A landscape with many valleys, sampled at points; each row gives a point and its height.
A ball rolls from a point to the lowest of its 2 nearest points, and stops where none of them is lower. Distance is the straight distance between rows; heights are no part of it.
K136: -20, -40, -45, 2, -9, 15, 73, -2, -19, 14, 18, -9, -25, -34, 0, -16, -11, 8, 16, -31, 20, 28, 11, 31, 25, 2, 0, -28, -20, 18, 36, 16, 12  (h 6.03)
K848: -1, 22, -6, -34, 22, 9, -4, 9, 30, -17, -27, 0, 12, 16, 1, -9, 7, 32, -7, 19, -16, 26, -19, 0, -2, -9, 2, 19, 3, 15, 10, 21, 18  (h 1.71)
K287: -42, 31, -24, 68, 23, -29, -66, 23, 49, 3, -16, -46, 23, 6, -44, 26, -16, -7, 5, 17, 29, -71, 40, 19, -5, -4, 13, 1, 35, 46, -44, -41, -50  (h 3.06)
K815: -5, 12, -29, -25, -2, 28, -24, 1, 41, 13, 21, 5, -54, 30, 5, -9, -20, -3, -1, -15, 9, 4, -11, 13, 5, -20, 15, -51, -26, -16, 7, -2, 4  (h 3.79)
K637: -19, 7, 33, 20, -17, 49, 63, -39, -71, -1, -10, 26, 40, -12, 63, 7, 40, 31, 55, 33, -6, 62, -44, 31, -44, 53, 3, 61, -11, 1, 28, -11, 26  (h 5.32)
K780: 1, -29, -4, 41, 1, -51, -32, 26, 4, -20, -14, -24, 12, -23, -32, -20, -2, 7, 11, 19, 13, -33, 9, -4, 7, 8, 1, -4, 54, 18, -15, 22, -15  (h 4.74)
K835: 7, -13, -34, 23, -20, 16, 16, -17, -4, 15, -12, 23, -47, 11, 2, 16, -28, 6, 4, -26, -4, 24, -8, 17, 47, 63, 40, -34, 10, 7, 19, 31, 51  (h 7.13)
K256: -13, 50, 12, 23, -15, -21, -37, -15, 43, -20, 16, -7, -43, -19, -33, 14, -15, -18, -21, -42, -13, -51, 58, -20, 30, 12, -10, -16, 52, 23, -27, -15, -65  (h 4.03)
K23: 18, 30, 18, -6, -8, 25, 23, -22, -33, -27, -6, 11, 40, 41, 39, 15, 8, 7, 30, 38, 7, 10, -63, 2, -54, 47, 23, 53, -13, -19, 32, -32, 24  (h 8.59)
K947: 15, 3, 47, -14, -26, -42, -23, 0, 24, -39, 36, -10, -21, -8, -12, -5, -5, -36, -4, -22, 23, -44, 50, -11, 24, -25, -2, -47, -12, -16, -24, -6, -49  (h 2.09)
K359: -2, 30, 45, -22, -4, 23, -28, -4, 2, 9, 18, -13, 56, -5, 31, 15, 33, 5, -11, 24, -45, -19, -33, -12, -45, -7, -22, 79, -12, -8, -1, 1, 16  (h 5.55)
K97: -25, -20, -41, 20, -21, 7, 30, 13, 2, 24, 0, -34, 3, -24, -7, -35, -16, 23, 10, 4, 19, 24, -16, 27, 1, -12, -8, -12, -8, 9, -6, 37, 11  (h 5.68)
K542: 45, -22, 11, -16, -11, 9, 27, -24, -77, -12, 7, 53, -11, 31, 42, 35, 14, -4, 4, -2, 21, -3, 4, -36, 5, 23, 20, 3, -24, -81, 28, -48, 0  (h 7.95)
K549: 8, 5, 29, 17, -21, -37, -42, 5, 24, -21, 10, 1, 4, -34, -15, -25, 7, -21, -6, -2, -5, -33, -23, -43, 1, -6, 4, 14, 53, 12, -20, 9, -10  (h 4.25)
K400: 5, -2, 0, -15, 7, 40, 34, -23, -38, 9, -17, 11, 21, 20, 52, 3, -3, 6, 25, 16, 9, 58, -65, 16, -38, 51, 21, 23, -52, -4, 30, -4, 52  (h 8.70)
K391: -14, 47, 4, -14, 13, 28, -43, 1, 22, 28, 14, 35, 9, 3, -3, 5, -12, -13, -15, -10, -45, -2, -21, -1, -27, 1, -4, 14, 23, -5, -15, -21, 3  (h 2.60)
K150: -30, -17, -16, 43, -17, -42, -3, 19, 17, -30, -1, -23, 5, 12, -18, -19, -39, -5, 8, 6, 60, -28, 24, 12, 21, 39, 31, -52, -6, 20, -21, -3, -45  (h 2.63)
K224: -17, 31, -7, -10, 14, -6, -7, 7, 32, -3, 3, -27, 14, -9, -50, -2, -4, -7, 12, -31, -4, -19, 20, -23, 2, -23, -33, 3, 22, 52, 0, -1, -19  (h 3.51)
K921: -18, 7, -17, 26, 69, -21, -16, 35, 40, 23, -38, -50, 6, 3, -39, 6, -9, -1, 18, 61, 43, -39, 0, 28, -19, -63, -3, 5, 8, 29, -43, 7, -6  (h 2.65)
K851: 5, 9, 18, -12, 45, -24, -27, 18, 49, 2, -9, -25, 7, 19, -33, -15, -13, -11, 20, 48, 28, -21, -40, 10, -13, -60, 11, 0, 2, 20, -39, 7, -19  (h 2.29)
K812: -45, 6, -13, -20, 8, 22, -48, 24, 47, 15, 31, -23, -19, -9, -12, -6, -12, 17, 2, -30, 14, 0, 22, 13, 7, -8, 9, -45, -27, 14, -2, -2, -14  (h 4.20)
K585: -25, 3, -55, 2, 16, 19, 51, -30, 3, 41, -24, -30, -41, -3, -38, 0, -48, 27, -10, -34, 13, 33, -7, 12, 7, 15, -9, -30, -6, 17, -24, -4, -19  (h 8.51)
K682: 23, -11, -31, 2, -30, 26, 18, -20, -45, 15, -7, 38, -17, 12, 31, -13, -16, -1, 4, 4, -6, 47, -19, 24, 13, 32, 37, -9, -11, -37, 2, 17, 36  (h 6.97)
K534: 1, -20, -6, 19, 44, -28, -3, 8, 4, 33, -46, -39, 23, -20, -4, 9, 48, -1, -5, 70, 10, -47, -33, 1, -41, -66, -52, 44, 27, 23, -42, 31, 6  (h 4.15)
K655: 6, 24, 25, -39, 16, 47, 5, -13, -11, 6, 14, 40, 5, 46, 67, 56, 7, 7, 2, 10, -8, 25, -11, 4, -60, 50, 15, 41, -41, -14, 58, -27, 58  (h 8.82)
K232: 40, -55, 42, -61, -22, -11, -22, 24, -57, -49, 0, 8, 22, 8, -8, -18, 35, -36, -35, -5, 10, -1, 8, 6, 1, -22, 30, -13, -47, -31, 46, 4, -24  (h 3.83)
K20: 28, -17, -10, -50, 18, 28, 30, -2, -9, 2, 12, 25, -29, 28, 20, 22, -9, -19, 6, -4, 12, 0, -10, 9, 5, -11, 25, -52, -38, -26, 16, -7, 29  (h 3.27)
K184: 23, -30, -4, -21, -13, 30, 96, -23, -83, 23, -11, 43, -13, -15, 62, 27, 28, -1, 25, -9, -5, 46, -4, 3, -2, 9, -5, 16, -24, -21, 33, -29, 15  (h 6.66)
K175: 51, -13, 53, 5, -28, -29, -26, 23, -29, -14, 4, 10, 36, -5, 20, -28, 13, -8, 7, 26, -40, 10, -8, -6, -5, -16, 19, 46, 17, -23, 12, 15, 23  (h 5.98)
K990: -19, 6, -9, 5, -5, 40, 1, -34, 10, 28, -4, 4, -20, -5, 4, -1, -17, 18, -5, -22, -27, 36, -49, -22, 3, 28, -24, 10, 9, 37, 21, 9, 15  (h 7.54)
K750: -20, -10, -12, 59, 29, -21, -32, 1, 14, 32, -34, -8, -7, -23, -18, 4, 4, 30, 0, 22, -21, -15, -32, -19, -23, -9, -31, 16, 72, 14, -66, 20, -11  (h 5.21)
K470: -8, 33, 18, -16, 19, 2, -76, 29, 58, -9, 0, -48, 12, -19, -25, 1, 27, -19, -13, 8, -5, -60, 17, -8, 11, -60, -8, 27, -9, 44, -19, 20, -30  (h 2.08)
K94: 13, 1, -2, -16, -8, -11, -29, 16, 21, -2, 45, 10, -39, -15, 7, 37, 28, -24, -18, -58, 17, -56, 99, -4, 45, -21, -26, -34, -12, 10, 26, -23, -43  (h 1.48)
K78: -51, 22, -17, 16, 22, 30, -38, -9, 32, 54, -34, -24, -25, 4, -40, 14, -40, 41, -17, -12, -42, 40, -8, 7, -6, -10, -41, 0, 23, 34, -28, 13, -4  (h 7.58)
K708: 23, 27, -35, -6, -4, 24, 47, -56, -20, -4, -5, 8, -20, 25, 11, 15, -7, 11, -3, -8, 8, 20, -33, -32, 5, -6, 3, -7, -16, -32, -13, -17, 1  (h 8.31)
K607: -16, 1, -20, -29, 9, 18, 84, -21, -16, 16, 20, 3, -7, -28, 17, -14, 14, 11, 20, -36, 1, 45, 4, 2, 1, -22, -25, 2, -16, 2, 20, -1, 19  (h 6.28)
K646: 39, 10, 33, -46, 3, 11, -36, 23, -11, 0, 36, 56, -8, 24, 21, 34, 8, -28, -10, -5, -22, 14, 6, -11, -18, 30, 23, 34, -10, -44, 58, -43, 40  (h 3.39)
K421: -12, -2, 27, -9, -9, -23, 35, 10, 26, -50, -6, -23, 10, -14, -7, -34, 12, 4, 6, 13, 12, -25, 24, 3, 0, -30, -10, -25, 18, 10, 11, 27, -28  (h 6.61)
K581: 0, -15, -1, -25, -3, -23, 46, 12, 14, -37, 3, 5, -13, -3, 9, 12, 10, -3, -14, -8, 23, -31, 50, -1, 20, -18, -4, -46, -12, 10, 30, 5, -32  (h 6.48)
K799: -13, 19, -11, 3, 13, -2, 21, 3, 3, 6, -6, -14, 9, -23, -10, -16, 12, -8, 0, 24, -14, -11, -49, -8, -28, -21, -19, 8, 5, 14, -55, 3, -20  (h 3.38)
K44: -22, 4, -24, -50, 25, 54, 29, -17, 15, 20, -6, 17, -20, 1, 33, 11, -4, 9, -17, -12, -8, 34, -43, 8, -26, 16, -11, -11, -63, 1, 26, -4, 20  (h 7.80)
K189: 18, -14, 9, 45, 25, -20, -39, 2, 12, 15, -25, 4, 20, -13, -2, -8, 11, 8, 9, 46, -12, 7, -44, -16, -25, -14, 3, 36, 41, -11, -35, 25, 24  (h 5.04)
K269: -26, 35, 20, 41, -12, -35, -58, -6, 32, -8, 19, -56, -4, 3, -32, -1, -7, -19, 1, -22, -12, -86, 49, -2, 26, -27, -26, -1, 58, 27, -52, -23, -55  (h 4.18)
K763: 41, 20, 11, -33, 9, 21, -18, -7, 14, 11, 29, 59, -43, 15, 24, 29, -2, -27, -23, -41, -10, 9, -3, -20, -6, 12, 11, 1, -14, -35, 28, -45, 10  (h 2.91)
K920: 19, -7, 22, -20, -18, -52, -46, 22, 23, -11, 48, 9, -35, -3, -11, 12, 6, -45, -23, -33, 20, -53, 109, 7, 45, -5, 21, -28, -10, -21, 2, -5, -53  (h 1.77)
K13: -29, -10, -16, 21, 35, 6, 21, -9, 13, 38, -24, -33, 24, -39, -16, -2, 11, 20, 2, 50, 7, -7, -59, 7, -32, -39, -45, 28, 19, 44, -44, 33, 4  (h 3.78)
K513: -26, 51, 19, -10, 25, 37, -40, -17, 41, 34, -6, 28, -16, 29, 9, 26, -21, 13, -26, -17, -53, 58, -46, -10, -26, 37, -11, 26, 21, 4, -3, -30, 38  (h 2.33)
K138: 22, 21, 26, -8, 22, -47, -65, 35, 34, -16, 8, -6, 9, 5, -47, -7, -20, -33, 6, 32, 19, -20, 5, 8, 4, -33, 44, -5, -5, -30, -43, 5, -16  (h 1.78)
K531: -38, -34, -37, 54, 1, 16, 8, 15, 17, 24, -17, -38, -8, -28, -15, -10, -36, 53, 3, 3, 23, 12, -12, 19, -2, 23, 8, -14, 13, 55, -14, 26, 5  (h 5.39)
K576: -25, -3, -23, 11, 41, 5, -35, 28, 41, 6, -23, -38, 28, -19, -27, -26, 13, 47, -10, 6, 8, 13, -7, 0, -1, -8, -13, 16, 1, 32, -1, 29, 22  (h 1.28)
K772: 2, -2, -27, -17, 18, 32, 69, -56, -13, 30, -8, 0, -53, 23, 2, 28, -24, 18, -5, -29, -5, 38, -22, -7, 7, -1, -5, -36, -3, 4, -7, -16, 13  (h 8.42)
K826: 26, 6, 46, 13, -33, -9, -28, -2, -20, -3, -2, 6, 48, 6, 30, -1, 32, 0, 3, 39, -41, -21, -38, -17, -47, -11, 2, 65, 19, -31, -10, -1, 30  (h 5.75)
K829: 31, 6, 2, -42, -15, 26, 23, -11, -26, 5, 11, 13, 30, -1, 22, 8, 20, 3, -14, -9, -27, 21, -15, -9, -13, 5, -9, 42, -40, -13, 28, -10, 39  (h 4.58)
K131: -12, 25, 7, -34, 28, 26, -10, -3, 20, 13, -4, 33, 13, 32, 15, 4, -7, 3, -3, -2, -30, 51, -35, 19, -18, 40, -3, 20, -5, 8, 26, 3, 72  (h 2.05)
K733: 37, 1, 22, -49, -5, -4, -53, 29, 3, -36, -4, 18, 28, -7, -8, -9, 28, -28, -16, 5, -3, -24, -13, -23, 0, -18, 13, 35, -23, -18, 18, -8, 2  (h 3.07)
K807: -31, -9, -35, 24, -7, 54, -7, -11, 38, 18, 12, -4, -39, 0, -6, 5, -17, 27, -28, -45, -21, 28, 8, -6, 29, 17, -29, -28, -6, 19, 30, 11, 3  (h 7.40)
K894: -28, 28, 11, -4, 38, 42, -47, -25, 32, 54, -23, -20, 9, 10, 2, 12, -5, 45, -22, 3, -45, 47, -37, -2, -48, -35, -46, 14, 5, -4, -44, -1, -7  (h 7.65)
K972: 38, -39, 16, -23, -18, 20, -4, 29, -41, 7, 31, 54, -7, 12, 29, 25, -4, -33, -7, -18, -4, 36, 9, 13, -1, 25, 8, 14, -39, -32, 67, -12, 56  (h 3.84)
K784: -24, -11, 14, 9, 2, -48, -51, 48, 19, -28, 27, -18, 24, -4, -40, -25, 2, 2, 34, -6, 14, -34, 49, -2, 24, -7, 19, -22, 23, 23, -16, 5, -38  (h 4.63)
K601: 39, -34, -11, -13, -4, -29, 15, -13, -41, -8, 14, 62, -41, 24, 20, 19, -1, -42, -11, -34, 29, -6, 27, -45, 38, 24, 15, -33, -8, -62, 6, -26, 3  (h 7.71)
K643: -25, -12, -8, 48, -24, -16, 11, 15, 19, -17, 44, -16, -19, 4, -7, 25, -26, 22, -3, -44, 35, -46, 77, 8, 20, 25, 6, -61, -13, 26, -2, -36, -60  (h 1.97)
K60: 33, -20, 20, -30, -6, -57, 43, 18, -6, -53, -24, 12, -8, 11, -12, -15, 11, -30, -10, 24, 43, -25, 75, 9, 38, -19, 16, -40, -20, -39, 21, 8, -38  (h 6.59)
K207: -14, -32, -24, 36, 3, -47, 53, 15, 3, 2, -27, -58, 21, 10, -35, -24, -39, -3, 47, 18, 39, -4, 13, 46, -3, -4, 23, -21, 14, 31, -16, 23, 5  (h 3.22)
K310: -34, 10, -13, 48, 15, -48, -10, 36, 31, -20, -12, -33, 17, 30, -38, -3, -32, -14, 14, 31, 63, -64, 30, 21, -7, 8, 28, -25, 20, 31, -44, -24, -40  (h 2.90)
K42: 3, -16, -23, 24, -24, -40, 34, 3, -17, -18, -33, -24, 7, 12, 6, -24, -25, -22, 32, 19, 27, 19, 17, 45, 19, 17, 21, -30, 22, 4, -11, 36, 3  (h 3.50)
K485: -22, -10, -37, 17, -12, 22, 2, 19, 18, 18, 29, -7, -35, -7, -14, 6, -47, 18, -2, -42, -9, 24, 25, 19, 32, 50, 4, -29, 0, 35, 33, 17, 36  (h 7.28)
K334: -21, 36, -2, 11, 24, 7, -55, 6, 43, 18, -29, -44, 21, -30, -27, 11, 21, 29, -33, 18, -19, -28, -3, -20, 4, -25, -42, 31, 7, 20, -29, 32, -8  (h 1.72)
K968: 36, -16, 25, -22, -40, 8, 39, -14, -88, -40, -17, 44, 18, 4, 35, -8, 26, -5, 8, 7, -6, 11, -9, -12, -2, 11, 18, 14, -28, -66, 43, -29, -5  (h 8.11)
K901: 29, -13, -19, -40, -9, 11, 12, 16, -1, 4, 26, 26, 8, -3, 18, -1, 6, -26, -16, -33, -19, 14, 27, 10, 10, -1, -10, 16, -31, 4, 51, 10, 46  (h 4.26)
K227: -39, 24, 19, 18, 31, 32, 8, -36, -3, 51, -23, 7, 28, 3, 25, 9, 9, 53, -3, 22, -42, 59, -63, 6, -39, 31, -27, 43, 24, 5, -19, -9, 39  (h 7.77)
K573: 17, -21, 2, -27, -10, -1, 90, -20, -62, -1, 3, 25, 1, -17, 15, -16, 28, -15, 37, -20, -10, 34, 19, 7, 15, -16, -18, 11, -8, -31, 29, -7, 26  (h 6.49)
K152: 38, 7, 38, -8, -48, -24, 16, -30, -74, -53, -23, 22, 38, 4, 24, -21, 34, -8, 16, 17, -7, -8, -32, -36, 2, 24, 21, 33, 5, -27, 3, -9, -13  (h 8.28)
K55: -1, 1, 26, -4, -3, 60, 17, -27, -41, 25, -2, 41, 11, 26, 55, 20, -4, 1, 18, 16, -18, 50, -31, 29, -28, 93, 47, 36, -31, -3, 48, -8, 65  (h 8.76)
K688: 23, -26, 2, 22, -41, -20, 19, -24, -36, -28, 17, 54, -7, -15, 17, -29, 7, -36, 3, -18, -10, 12, 16, -22, 29, 10, -7, -23, 36, -26, 20, 30, 10  (h 7.03)
K172: 14, 14, 12, 36, -40, 1, -8, -23, -21, 0, 17, 20, 9, -25, 4, -20, -1, 7, -8, -2, -43, 2, -10, -36, 32, -1, -25, 8, 34, -30, -13, 25, 8  (h 6.55)
K386: 57, -38, 16, -55, -14, -20, 10, 24, -37, -31, 14, 27, -12, -3, -1, 3, 20, -45, -17, -3, 34, -3, 17, -14, 13, -6, 14, -8, -52, -26, 32, -16, 0  (h 4.23)
K33: 41, 11, 32, -31, -15, -41, -33, -13, -1, -27, 37, 10, -19, 10, 6, -16, 13, -21, -15, -25, 6, -19, 36, -42, 41, -23, 9, -20, -16, -51, -18, -4, -35  (h 2.44)
K76: 33, -2, 3, 30, -37, -27, -7, 2, -27, -12, 2, -2, 28, -5, -4, -23, -3, 5, 13, 15, -4, 25, -2, -19, 14, -6, 8, 30, 10, -46, -21, 24, 19  (h 6.24)
K568: 22, 6, 23, 12, 25, -32, -71, 8, 25, 11, -30, -27, 3, -9, -18, -1, 23, -9, -12, 58, -4, -41, -12, -22, -14, -34, 1, 46, 30, -21, -52, 9, -13  (h 4.77)
K142: -13, -5, -10, -30, 10, 56, 34, -54, -4, 14, -4, 17, -16, -3, 33, 16, 12, 5, -21, -22, -11, 45, -39, -31, 6, 39, -38, 4, -33, 18, 44, -7, 35  (h 7.68)
K755: -38, 41, -14, 35, 30, -17, -43, 24, 65, 0, -1, -32, 6, -3, -37, 8, -21, -24, 5, 3, 10, -40, 16, 12, -12, -7, -2, 11, 43, 60, -9, -8, -25  (h 3.23)
K248: -23, -11, -22, 6, -4, -4, -12, 31, 38, -23, 44, -1, -35, 18, 5, 43, -3, -11, -10, -45, 34, -52, 93, 23, 23, 3, 4, -49, 2, 26, 40, -29, -53  (h 1.75)
K483: 37, 19, 7, 19, -38, 16, 18, -35, -38, -4, 30, 41, -15, 26, 25, 8, -3, -3, -7, -18, -3, 8, -17, -49, 18, 9, 12, -1, -8, -58, -8, -31, -1  (h 8.13)
K913: 39, -13, 3, -27, 0, -24, 31, 19, -14, -34, -27, -19, 19, 18, -29, -20, -8, -5, -4, 49, 21, 16, 7, 29, 12, -34, 36, -9, -27, -19, 11, 33, -3  (h 1.74)
K333: 12, -21, 44, -42, -19, -39, -27, 29, -17, -59, -12, -12, 44, 1, -19, -29, 22, -46, -23, 16, -10, -36, 26, -14, 0, -37, 23, -5, -10, -10, 10, 26, -20  (h 3.49)
K7: -7, 4, 19, -20, 3, 53, 37, -43, -43, 8, -13, -6, 65, -12, 45, -6, 39, 41, 16, 19, -12, 35, -60, -1, -38, 13, -30, 61, -25, -3, 17, -7, 22  (h 5.13)
K712: -1, 22, -18, -21, -7, 9, 24, 0, -10, 2, 11, 39, 14, 6, 6, -7, 3, -33, -5, 7, -33, -9, -22, 7, -20, -5, -11, -10, 1, -6, -32, -9, 20  (h 2.95)
K325: -9, -26, -20, 23, -25, -24, 1, 32, 14, -12, 33, -6, -35, 2, -22, -13, -37, -4, -6, -17, 23, -13, 40, 5, 33, 24, 23, -43, 10, 13, -5, -6, -32  (h 2.30)
K123: 3, 26, 10, -36, 24, 1, -79, 21, 53, -19, 23, 3, 4, -13, -19, -2, 17, -8, -12, 2, -8, -12, 3, -16, 12, -13, 9, 35, -17, 3, 11, 13, 0  (h 2.56)
K104: 13, -1, 19, -2, -15, 10, 25, -21, -68, -36, -23, 21, 43, 3, 25, -19, 23, -1, 20, 31, 6, 14, -79, -7, -33, 22, 23, 30, 2, -10, 1, -3, 15  (h 8.45)
K217: -15, 31, 14, 19, 5, -19, -23, -15, 24, -9, 13, 13, -11, -25, -21, -7, 2, -4, -5, -41, -42, -19, 11, -48, 12, -2, -25, -5, 64, 19, -19, -6, -30  (h 3.80)
K482: -56, 46, -16, 56, 7, 9, -53, 11, 45, 11, 9, -59, 4, 22, -31, 36, -33, 24, 13, -35, 8, -37, 69, 40, -9, -1, 7, -27, 21, 60, -24, -56, -67  (h 3.18)
K842: -41, -6, -14, 62, 26, -47, -11, 13, 18, 16, -23, -39, 8, -18, -27, -8, 8, 26, 14, 20, 12, -41, -2, -22, 4, -16, -29, -13, 51, 37, -46, 5, -39  (h 5.03)
K61: 16, 1, -33, 23, -35, 44, 65, -59, -70, 35, -7, 31, -9, -12, 44, 3, 12, -9, 28, -13, -11, 60, -24, 20, 22, 18, -4, 10, -26, -15, 7, 2, 28  (h 6.81)
K701: 22, -48, 4, -49, -22, -4, 36, 18, -39, -14, -1, -2, -1, 5, 3, -29, -21, -25, 3, 25, 25, 40, 0, 43, 3, -11, 35, -19, -46, -42, 19, 20, 14  (h 2.22)
K783: 10, -12, 15, -9, -37, 47, 42, -23, -66, 0, 15, 6, 44, -5, 64, 6, 40, 26, 11, -10, -26, 30, -13, -4, -29, 30, -11, 48, -57, -30, 55, -17, 20  (h 4.87)
K85: 6, -16, 16, 14, -26, -15, -26, 31, 15, -20, 48, 40, -31, -20, -7, -3, -13, -8, -28, -20, -16, -11, 31, -14, 28, 21, 11, -12, 17, -8, 4, 8, -22  (h 1.85)
K715: 17, -2, -8, -6, 15, -58, 3, 45, 18, -23, -12, -23, 20, 18, -51, -16, -21, -7, -4, 30, 41, -12, 31, 19, 20, -22, 36, -14, -17, -7, -40, 12, -27  (h 1.37)
K240: -37, -29, -44, 87, 12, -10, 14, 10, -3, 37, -33, -57, 8, -19, -29, -6, -26, 43, 16, 2, 15, -18, 17, 12, -2, 17, -19, 1, 42, 49, -31, 2, -20  (h 5.22)
K516: -29, 38, -7, 33, 13, 30, -26, -24, 44, 25, -10, -19, -37, 8, -35, 15, -34, 26, -24, -53, -32, 28, 31, -3, 19, 11, -30, -14, 27, 29, 19, 0, -13  (h 7.51)
K145: -38, -12, -7, -7, 3, 11, -65, 40, 30, -17, 22, -32, 10, -22, -21, -8, 11, 39, -2, -22, -6, -34, 36, -1, 13, -12, 0, -14, 5, 15, -10, 2, -34  (h 4.45)
K326: -20, 35, -10, -12, 15, 46, -15, -27, 7, 49, -23, -2, 26, 21, 8, 18, -10, 67, -25, 25, -49, 62, -45, 6, -14, 9, -22, 38, -20, -5, -14, 10, 25  (h 7.72)
K765: 11, 31, 25, -21, 2, 11, -35, -3, 43, 4, 40, 31, -62, -14, -4, 22, -8, -8, -24, -34, -22, -9, 41, 3, 1, 6, 9, -17, 5, 5, 15, -18, -9  (h 2.38)
K75: 2, -48, -13, -17, -7, -7, 70, 11, -25, -21, 5, 29, -33, -24, 11, -6, 10, 0, -2, -25, 21, 7, 18, 5, 13, 4, -1, -52, 6, 3, 39, 14, -2  (h 6.29)
K258: -45, -19, -26, -5, 17, 34, 42, -5, 27, 22, 3, -40, -35, -16, -20, 1, -29, 53, -10, -48, 15, -6, 10, 13, 1, -6, -13, -34, -25, 32, -3, -20, -53  (h 8.61)
K729: -11, 18, 30, -14, 18, 16, 2, -15, -9, 28, 4, -21, 77, -18, 28, 3, 56, 26, -5, 31, -27, 11, -61, -9, -53, -20, -48, 73, -7, 16, -24, 0, 33  (h 5.36)
K709: 19, -26, -1, -5, -28, -43, 13, 4, -37, -36, -1, 46, -27, 10, -2, -18, 16, -42, -5, -33, 7, -11, 40, -32, 36, -4, -6, -43, 6, -49, 29, 4, -6  (h 7.43)
K674: 20, -44, 9, -47, -14, 26, 41, -2, -32, -7, -5, 21, -5, 9, 32, -14, 0, -21, 21, 6, 13, 21, -32, 25, -21, -14, 19, -34, -49, -30, 45, -10, 28  (h 2.78)
K678: 16, -10, -1, 51, 36, -48, -26, 18, 10, 25, -36, -47, -12, 1, -16, 8, 29, -19, 5, 57, 21, -63, 1, -5, -7, -65, -31, 14, 55, -7, -71, 25, -2  (h 4.50)
K547: -33, -10, -48, 44, 39, -30, 8, 10, 20, 24, -44, -50, 10, 14, -37, -7, -26, -1, 34, 59, 32, -31, -14, 49, -3, -12, 11, -13, 27, 32, -43, 17, 20  (h 2.93)
K964: 37, -7, -13, 9, -28, -16, 67, -24, -22, -21, -30, 24, -26, 5, 15, -22, -15, -41, 20, 30, 27, 23, -19, 19, 9, 6, 19, -39, 21, 11, -20, 31, 19  (h 3.90)

Two balls start at each pair of points below. Name the first point that both come to, or write never.
K55, K326 -> never
K78, K990 -> K807
K783, K142 -> never

For each start below, name the point where the ball stops.
K894 -> K136
K784 -> K715
K189 -> K576
K232 -> K576
